Points on a hilly landscape, in no order, each with its height.
From any point a climber steps to the highest of the 5 points nearest to it. It stops when none of these is higher. Distance is the straight distance between rows; heights are no part of it.
Vaf h=23: [ -6   3  -5  10   2   8  -1   8   6 -11  14   2   0]
lenud h=265: [-37  17 -28   7  12  -4  11   2  18 -24   3   4  30]
seg h=283: [-41  23 -28   1  23 -20  11  -3  18 -13 -13   4  33]
Mobe h=431: [  4  -6  11   7  -2   0  -6   8  -1  -4   0   0 -12]
dolig h=677: [ 39  -4   6  -8 -21  11 -22  -6 -36   6   1   0 -11]
vakap h=859: [ 23   7  -9  -3 -12  17 -13   2 -19   5  14  -2 -11]
giba h=90: [ -6   7 -12   9   2  14   1   7   5  -8  20   3   3]
miruz h=513: [ 13  13 -30 -14 -10  25 -13   9  -7   5  20  -7  -7]
Lagi h=574: [ -8  14 -41 -10  -1  30  -3  10  13   1  32  -5   3]
dutag h=445: [ -1  -9  15   4   3  -7  -3   5   3  -4  -4   2 -12]
liso h=449: [  3  14 -33 -10  -6  26  -6   9   2   2  27  -7  -3]
Zifo h=426: [ 14   1   1   8  -6   9 -10   6  -8  -2   9   0  -9]
Lebok h=743: [  7 -16  26  -2   1 -14  -1   2   2   7 -14  -3 -16]
gose h=279: [ 1 -1  5 10  1  3 -5  8  0 -7  6  2 -8]
Laka h=436: [-18  14 -40   1   3  29   9   8  16  -6  32  -2  14]
Pegu h=687: [ 34  -5  11  -2 -17   7 -22  -2 -29   4  -3  -1 -14]
Zuze h=644: [ 40 -13  23  -1 -21   2 -25  -6 -33   4 -13  -2 -15]
kivur h=535: [ -3 -13  22  -3   5 -15   5   1   6   6 -12  -1  -9]
Refad h=818: [-12  15 -53 -19 -10  39 -15  14  16  -4  28 -14  -4]
lupi h=643: [ 17 -13  22   4  -5  -5 -14   5  -8   3 -10  -4 -19]
sogat h=27: [-14   4  -7  10   4   6   2   7   8 -14  12   5   6]
metu h=672: [ 38  -9  16  -1 -19   7 -23  -4 -32   4  -8  -2 -15]
Rop h=215: [-37  18 -34  10  10   7  13   3  19 -27  12   3  32]
fikup h=395: [-23  -1   7  -5  12 -20  15  -5  12   2 -14   5  11]
midon h=543: [  7  13 -37 -19 -11  29 -12  11   1   3  24 -10  -7]
pavus h=572: [ 20 -22  37  -5   2 -19   3  -4  -1  18 -23  -7 -18]
luki h=640: [ 35 -14  26   0 -16  -3 -25  -3 -24   4 -18  -5 -19]
gupu h=468: [ -3 -14  26  -4   9 -22  19 -12   8  14 -19   2  -1]
vari h=811: [-20   1   9   1  15 -24  22 -18  12  11 -20   6  20]
Dumok h=649: [ 20  10 -21 -10 -12  21 -14   5 -14   6  18  -5  -8]
gezo h=399: [-28   4  -1  -4  14 -21  15  -5  13  -2 -13   6  16]
nuli h=304: [ -4  11 -23   4   1  22   1   8   6  -3  27   1   3]
Repub h=310: [-15  -7  12  -1   7 -15  10   1  10   0 -10   3   1]
pab h=223: [-30  13 -28  10   9   9  11   4  16 -24  16   4  25]
Fevo h=735: [ 26 -15  27   3 -10  -6 -19   1 -15   5 -15  -5 -20]
Viga h=174: [-11  -3   5   7   4  -2   1   7   7 -10   4   3  -2]
zaro h=532: [  2 -14  33   0   7 -22  22 -15   7  18 -21   1  -1]
boguz h=282: [-38  15 -21   2  15 -14  11   0  17 -19  -7   5  27]
diga h=425: [11  5 -8  7 -5 15 -7  7 -6  0 16  1 -7]
giv h=209: [-21   9 -21   9   5  14   7   5  13 -17  21   4  14]
fug h=645: [ 42 -11  15  -9 -26   8 -24  -9 -41   5  -6  -1 -11]
gef h=481: [ 15 -21  38  -3   3 -20  12  -9   2  21 -22  -4 -15]
gatu h=438: [-11  -6  19  -3  11 -23  21 -15   8  14 -18   4   8]
Muked h=748: [ 26   2  -1   0 -12  13 -15   1 -21   5   8  -2 -12]
lotuz h=709: [ 31  -1   3  -1 -16  12 -19   0 -26   5   3  -2 -13]
nikiv h=232: [  4   7 -11   7  -2  15  -4   7  -1  -3  18   2  -4]
tik h=674: [ 27   7 -17 -18 -17  19 -15   3 -22   7  12  -6 -10]
Bib h=559: [ -7  -8  26   2  10 -23  26 -20   8  17 -22   5  10]
Berut h=720: [  2 -11  34   5   8 -24  29 -23  10  19 -25   3   8]
miz h=482: [-12  -3  21   4  12 -25  25 -23  10  16 -24   5  17]
zitet h=323: [-23  14 -34   8   6  20  12   5  15 -15  27   3  20]
Lon h=860: [ 15 -18  30  -3   0 -16  -2   2  -1  11 -19  -7 -20]
vob h=281: [-30   5 -10   3  10  -8   8   4  15 -18   1   5  15]
Kegip h=336: [-32   6  -6  -2  13 -18  11  -2  13  -9  -8   6  19]
Bafes h=313: [-34  13 -12  -2  18 -22  15  -7  14  -4 -15   6  27]
gek h=558: [ 25 -22  35  -4  -4 -15 -10  -1  -7  14 -22  -7 -23]
gige h=541: [ 13  -6  11   9  -5   4 -13   5  -8  -2   0   0 -14]
kolez h=264: [-25   1   0   1   9 -12   9   3  13 -11  -5   5   9]

Two climbers start at each pair of points below. Name the first point that both come to, or write none.
giv / nuli => Lagi
Zuze / fug => lotuz
Repub / Kegip => none
giba / Rop => Lagi

Call two points neighbours if one is among the 5 nearest of the other. Go from one point of each pair to the other, from neighbour to neighbour, staying as high as possible. Name the lowest point that can't be avoided.
Refad / vakap => midon
Lon / vakap => Zuze
Berut / vari => Bib

Where does a climber stop that starts at each point below?
pab => Refad
lenud => vari
Bafes => vari
